Each row is a point on a landscape with many peaks, with its height.
A climber steps from a point to the highest of its 2 nearest points, and stops where none of them is higher. Distance is the straight distance between rows; heights are no part of it.
Bofin: [ 25  18  29 -18   7  10  -3   6   6  -7 -22 -31 -16  -4 -25   1  13 -12
  -6  14  -2 -30 -13]  height 1.10
zazub: [-10   7 -28 -39  20 -35 -21  -1   0   4  10   0  13  26 -35   6 -29   1
  -4 -22   6 -31 -30]  height 5.90
num: [-10  30  -2   6  26   3   1  14   8 -43  -5  12 -23  12  -5   4  -8 -18
   1  21  37  29   3]  height 0.71
Depa: [ 21   9  13  59 -14  24   8  18  -3 -11 -21  12  17  -1   3   2  23 -17
  12  12   0  24  15]  height 1.69
lis: [-21 -27 -28  -3  14  -7  18 -23   7  -7  22   7  -2 -13  10  17  -5 -17
  10 -30 -12  13   2]  height 2.34
fumin: [ -9 -16 -32  -8  18 -13   8  15   6  14  -3  -9  17  -5   4 -15  14  -4
  17 -32  11 -13   4]  height 1.06
Nufup: [ 10 -20   2  -4   6   4  17 -39  -6  -6  11 -16   3   6  22   7  34 -13
 -21 -31 -11  -4  32]  height 6.30
gara: [ -3  -6  13  -3  -5   8  11  -4   9 -33  -4  19  -4  -5   8  -9 -25  -7
 -18   9  14  38  38]  height 3.56
Daf: [ 10 -22  18  -3   0  -6   2  -5   2  -3   8  13   8   9 -10  18  -4  -7
 -12 -17  -4 -19   9]  height 4.65
balob: [-11 -20 -12  11 -12  11  10 -23  10  -5  36  23 -11 -22   2  34   4   6
   3 -25 -19   8  -7]  height 2.75
dupul: [ -8  -8  10  17   2  25  -6 -10  11  -9  22  32 -12  21  27  49  47  11
 -21 -44 -33 -10  -5]  height 1.01
taguk: [-19  -9  -1  -3   8 -13  -8  21   0 -38  14  31  13  23  20  -3 -10   8
  -2  -7   7  -1  28]  height 3.60
gozi: [ 14 -17   3  25 -11  -3  24 -36   0 -17  13  -3   8  13  -4  27  -9  -8
 -49  -4  -6  10   7]  height 1.49
Basum: [ -9  11  14  22   7   5  18  24  -2 -36 -33 -23   1   1  16 -20  -8 -27
   1  34   4  40  32]  height 2.73
fumo: [  2  40   1  27  15   2   1  27  17 -37 -27  -4  -6 -13 -11 -20  -4 -21
   5  15  38  10   7]  height 0.96
bup: [-13  -4 -20 -29  12 -28 -22  24   3  23 -11 -16   7   4 -29  -6 -23   1
  17  -7 -12 -42 -41]  height 5.24
Rezu: [ -3 -29   8  17  -1  31  -2  -8  -1  -4  14  31 -19  13  16  39  35  -1
  -2 -21 -30  36   4]  height 0.65
Zoke: [ -3 -31 -24  -1  -2  -5   8 -25  -5  27   7  24   5 -11  -9   2  -6   2
  -9  -1   9  35   1]  height 1.87
Fenor: [-3  2 -3  3  2  4 -7  7 -2 -5 12 42 11  2 18 -7  7 18 13 -2 23 -5  9]  height 4.09
Feruf: [ -5 -12   9  14 -21 -18   2  25  -3  16 -15  11  29  15  -6 -22 -43   9
 -11  31  14  26  15]  height 2.51
mur: [-26  10 -15   9  10 -14   4  20  -6   7  22 -23   3   9  22  13  27  12
  11 -15 -28 -34   0]  height 6.50
tima: [ -8   1 -13 -36   5 -31 -12 -17 -17   7  10  -2   6   9  -8  -2 -26  14
  -6   5  -1 -25 -17]  height 6.58
Sezon: [ 19  19  10  46 -16   0  -1  29  -5   7   0  11  18  -6  -3 -10   9  14
  13  16   7 -20  -5]  height 3.96
tup: [ -9  11  10  17  17  -6  13  29  -1 -28 -19 -41  -8   2  -7  -1 -14 -29
   7  25  -1  16  -5]  height 2.30
tere: [  9   0  27  20  -8 -13  -3  37  -7 -17 -25  11  25  23 -16 -14 -26  -1
 -15  22   9   3  16]  height 2.85
zem: [-14 -22 -29 -28   7 -13   8 -29   9  18  20 -23   7   4  -5  20  11 -14
  -3 -46 -19  -2  -9]  height 2.02
Tas: [  6  41  16   1  -2   2 -19  16 -13  -9 -11  14  -1   4  10 -23 -19  20
  10  59  23  15   4]  height 2.38
vubeg: [  2  25  13 -25  17  22 -14 -14  -9 -22   9   2 -28   2  10  -1   4   8
   0  12  16  -8   3]  height 1.93
digop: [-14 -27  11  16 -10   6   0  14  -9 -40  -8  27   8  22  41   0   2   4
  -1   3  -3  27  47]  height 3.11
Gilu: [ 22  33   8 -48  14   5 -35  -5  10  29 -14 -20 -22  15 -32  -2   7  10
 -10  -8  16 -38 -34]  height 6.06
Zol: [ -7   0  -8  -4  -4  -8   3  22  12  -3 -27 -11  12 -29 -10 -39 -45  -6
  13  27  21  18  -2]  height 3.57
rura: [ -9 -23  19 -11 -11  11   7 -25 -20  11  14  20 -13 -11  19  -8   4   9
  -3  21  -7  33  28]  height 2.58
gimim: [-17   2 -26 -16  -5 -18  17 -31   8   0  21  -9  -5 -36   7  -2 -48   8
  13   5  -8 -10 -18]  height 6.96
zupet: [ 23   2   8  18 -23  30  11 -32  32  22  12 -23  -7 -13  -3  17  39  -2
 -18 -34 -10   0   1]  height 4.66
nugev: [-18   6 -30 -46   7 -29   0 -31  -5 -14   5  -7  -1 -15   7 -26 -60  13
  11   4   6 -16  -8]  height 7.47
Ril: [  7 -22 -29   7   9   8  -3   7  16  26   4  18  13  -1   0  -1  33   1
  12 -38  13  11   7]  height 1.28
Tezus: [ -3   1 -10  17 -11  -4   6  -3 -15  -4  17   0   3   5  39   7  24  16
   1   9 -19 -13  12]  height 5.48
neno: [  9  24  21  -8  16  23 -19   0   5  -9  16   8 -11   9  -2  21  39   6
  -1 -16   6 -24   3]  height 1.63
Fite: [ -5   0 -10 -24   4 -19 -18  15   5   9  -1   0  32  -2 -16 -12   2 -12
  17 -45   5 -44   4]  height 1.23
mogef: [ -6 -21 -13  -4 -12 -20  10  -1 -12  23   0  17  10  11 -21  -6 -28   7
 -17  27  16  41   5]  height 2.20
goro: [  7   2 -13 -35  -2 -25 -21 -17  -2  22 -11 -16  14 -10   3 -36  -4   7
  12 -26   6 -49 -10]  height 1.40
vak: [ -3 -14  12  12   4   5  14   1 -14 -25  -1  12  -3  32  16  18  19  -9
 -22   4  -6  27  27]  height 2.64
vav: [ 12  20  14 -13  -3  -5  -5 -10  -9  -9   1  15  -7   7 -10   1 -36   8
 -20  42  21   8   2]  height 2.06
buvod: [ 17   5  21  -3  -8   0   8 -27 -11 -21  11   9  -7  17  -6  16 -11  -3
 -40  23  -2   8   1]  height 1.78
dula: [ -4  -5 -24 -38 -13  -9 -10 -38  13  34  13 -18  20 -34   1 -13   4   7
  15 -50 -13 -33 -12]  height 1.58
vipip: [  3 -12  11 -18   9   2   9  -4  12 -17  -3   2   7 -11 -15  -6 -33 -16
  -2  -3   8   6   8]  height 4.07
vuzav: [ 11   0  35 -34  -6  24  -9 -23 -18  -3  12  20 -18  -3   4  -7   2  16
   2  28  -1  10  14]  height 2.23
Bagez: [ 21  31   8  -9   3  15 -27   6  17  29  -2  -3 -15   2 -29  12  29   3
  -4  -4  13 -19 -40]  height 7.01
zim: [ 10 -12   2  19  -1   7  13  -9   8   7   6 -20  11   1  -6  12  28 -14
 -11 -27 -14   1   9]  height 5.43
duf: [ -9   5 -16 -34  -4   2  -2 -27  34  41  22 -38  -1 -17 -17   8  19  -2
  -3 -58 -16 -17 -20]  height 1.77
Sune: [ 15  -2  14 -12   2 -15  -5  15   8   8 -21 -42   5   1 -20  -6   7 -11
  -8 -13  -2 -47 -10]  height 1.31
Niba: [-18 -22  17  15 -24  10  17 -21 -12 -16  10  27  -5  -4  19  -6 -30   9
 -22  26  -3  54  33]  height 3.06
guka: [ 17  25  15  15  -5  39  -3 -19  16  24   8 -21 -24 -31  -4  18  38   3
  13  -4  -8   0 -19]  height 3.94
Zedo: [-22   1  -7   9  12  -9   4  43   3  -3 -15 -26 -11 -12 -20   0  -6 -18
  28   7 -12 -10 -22]  height 1.88
puva: [  3  12  24  36 -23   2  -3  43  -8  -8 -22  19  14  -8  -8 -11 -20  -2
  17  31  -1   6  -3]  height 3.34
kalog: [ 14  12   1 -33   5 -10 -19 -32  -1  12  12 -10  -5  14 -11   6  -1  14
 -22 -20  -8 -27 -13]  height 6.41
dem: [ 12  22  16  45   5  33   9   6   8 -34 -21   2  -5 -23   3  -7  17 -26
  20   2  17   7  13]  height 1.30
noga: [ 12   6  25  19  -1  20  -5   3   2 -14   2  27  -7  26  13  35  52  -7
 -14 -17 -15 -13   4]  height 1.32
tago: [  0   2  -4   8  10 -23  -4  44  -3   2 -19 -31   8  21 -12  -6   4  -8
   4   0  -5 -25 -19]  height 1.56
nol: [ -4  21  -9  25  -4   6  -2  10 -11  -8   8  11  -4 -13  29 -15  12  23
  26  19  15 -19  10]  height 4.67
vez: [  4 -18  -8 -14 -16 -15  -4  16  -2  23 -29 -30  -1 -32 -14 -29 -48   5
  23  25   2  -7 -27]  height 4.08
liv: [ -6  -1  -1   5  -9  29  -1 -13  15  29  28  -2 -17 -26   5  21  27  10
  23 -26 -27   7 -12]  height 3.32
faka: [  5 -18   9   2 -27 -30   2   6  -9  14  -2   5  27  -7 -10 -23 -50  12
 -13   7  -8 -10   0]  height 2.21
nebe: [-11  10 -19  27   5  14   8   5   2  -3   7  -4 -20 -25  13   1   7  -3
  37  24  -4  25 -12]  height 4.77
dof: [ 11  16  13 -50  16  -2 -23   4  -2  24  -9 -11   6  34 -28   6   5   3
 -19 -19 -12 -46 -14]  height 5.73
gib: [ -2 -50  -3  17  -9  31   7 -18  -6  -9   7  37 -21  -2  31  13   9   5
  -8  -7 -15  57  21]  height 0.32
Rifi: [ -3 -47 -29   0  -5  10   7 -10   0  20   7  31  16  -9  22 -10  10  10
   6 -33   3  20  27]  height 1.55
vura: [ 14  41  19   7   5   4 -19  27 -21   2 -22   2 -12  12  11 -16  18  15
  15  46  17 -14 -10]  height 2.74
laka: [  4   8  10  44  -4  13   7  14 -20  -2 -17  18   7  36  15  21  35 -10
  -3  18  -4  34   5]  height 2.15
zif: [ -4 -19 -31  24  15 -11  15  12  11  -6   7  24   3  14   5  14  10  -6
   0 -21  23  21  15]  height 1.00
Ler: [ -3  30   1   6  10   4  -6   4 -21  11   2  -8 -21  22   3   7  28  15
   4  34   0   2 -24]  height 3.21
Ziv: [ 12 -28  -6  -8 -28 -26  19 -30  -9  13   7  -3  27  -7 -20  -4 -48  -5
 -32 -13 -14 -16  -1]  height 1.96
vusa: [-14  22  -3  10   8   0  -3  21 -20  -1   0   1 -26   9   1   5  -6   3
  24  49   1  38 -21]  height 3.85
solun: [-17  -2 -29   9   8   7  31  -8   9 -11   9  -2 -16 -44  11 -12 -30   4
  24   8   2  20  -5]  height 5.83
rinem: [ 14  18  37   8   0  18 -19  36   4  23 -23   0   6  12 -27  10  37  -3
   3   0  -7 -21 -33]  height 5.76
Kena: [-10 -14   3   0   1 -18  17  21   4  -7 -33 -35  13  -9   6 -31 -29 -16
  -2  31  14  32  25]  height 3.16
fupa: [  6  -1  -2 -31  -6  -1   2 -51  -3   7  16 -30  -2   9   8   0  26   4
 -31 -28 -26 -26   8]  height 7.27
parob: [ -9   1 -31 -22   6 -28 -12  14   1  18 -19 -39 -17 -16 -12 -21 -27   4
  20  16   3 -24 -39]  height 4.63

For each start below, name the point where the climber stops.
dupul: fupa
duf: fupa
buvod: nugev
Niba: fupa
Sune: tima

Call two points neighbours if one is among the 2 nearest of the other. Go from one point of each pair to the other, from neighbour to neighbour, staying as high as possible. Name the lowest point that can't be avoided.
fupa and tima: kalog
fupa and Bagez: dof
mur and fupa: Ziv
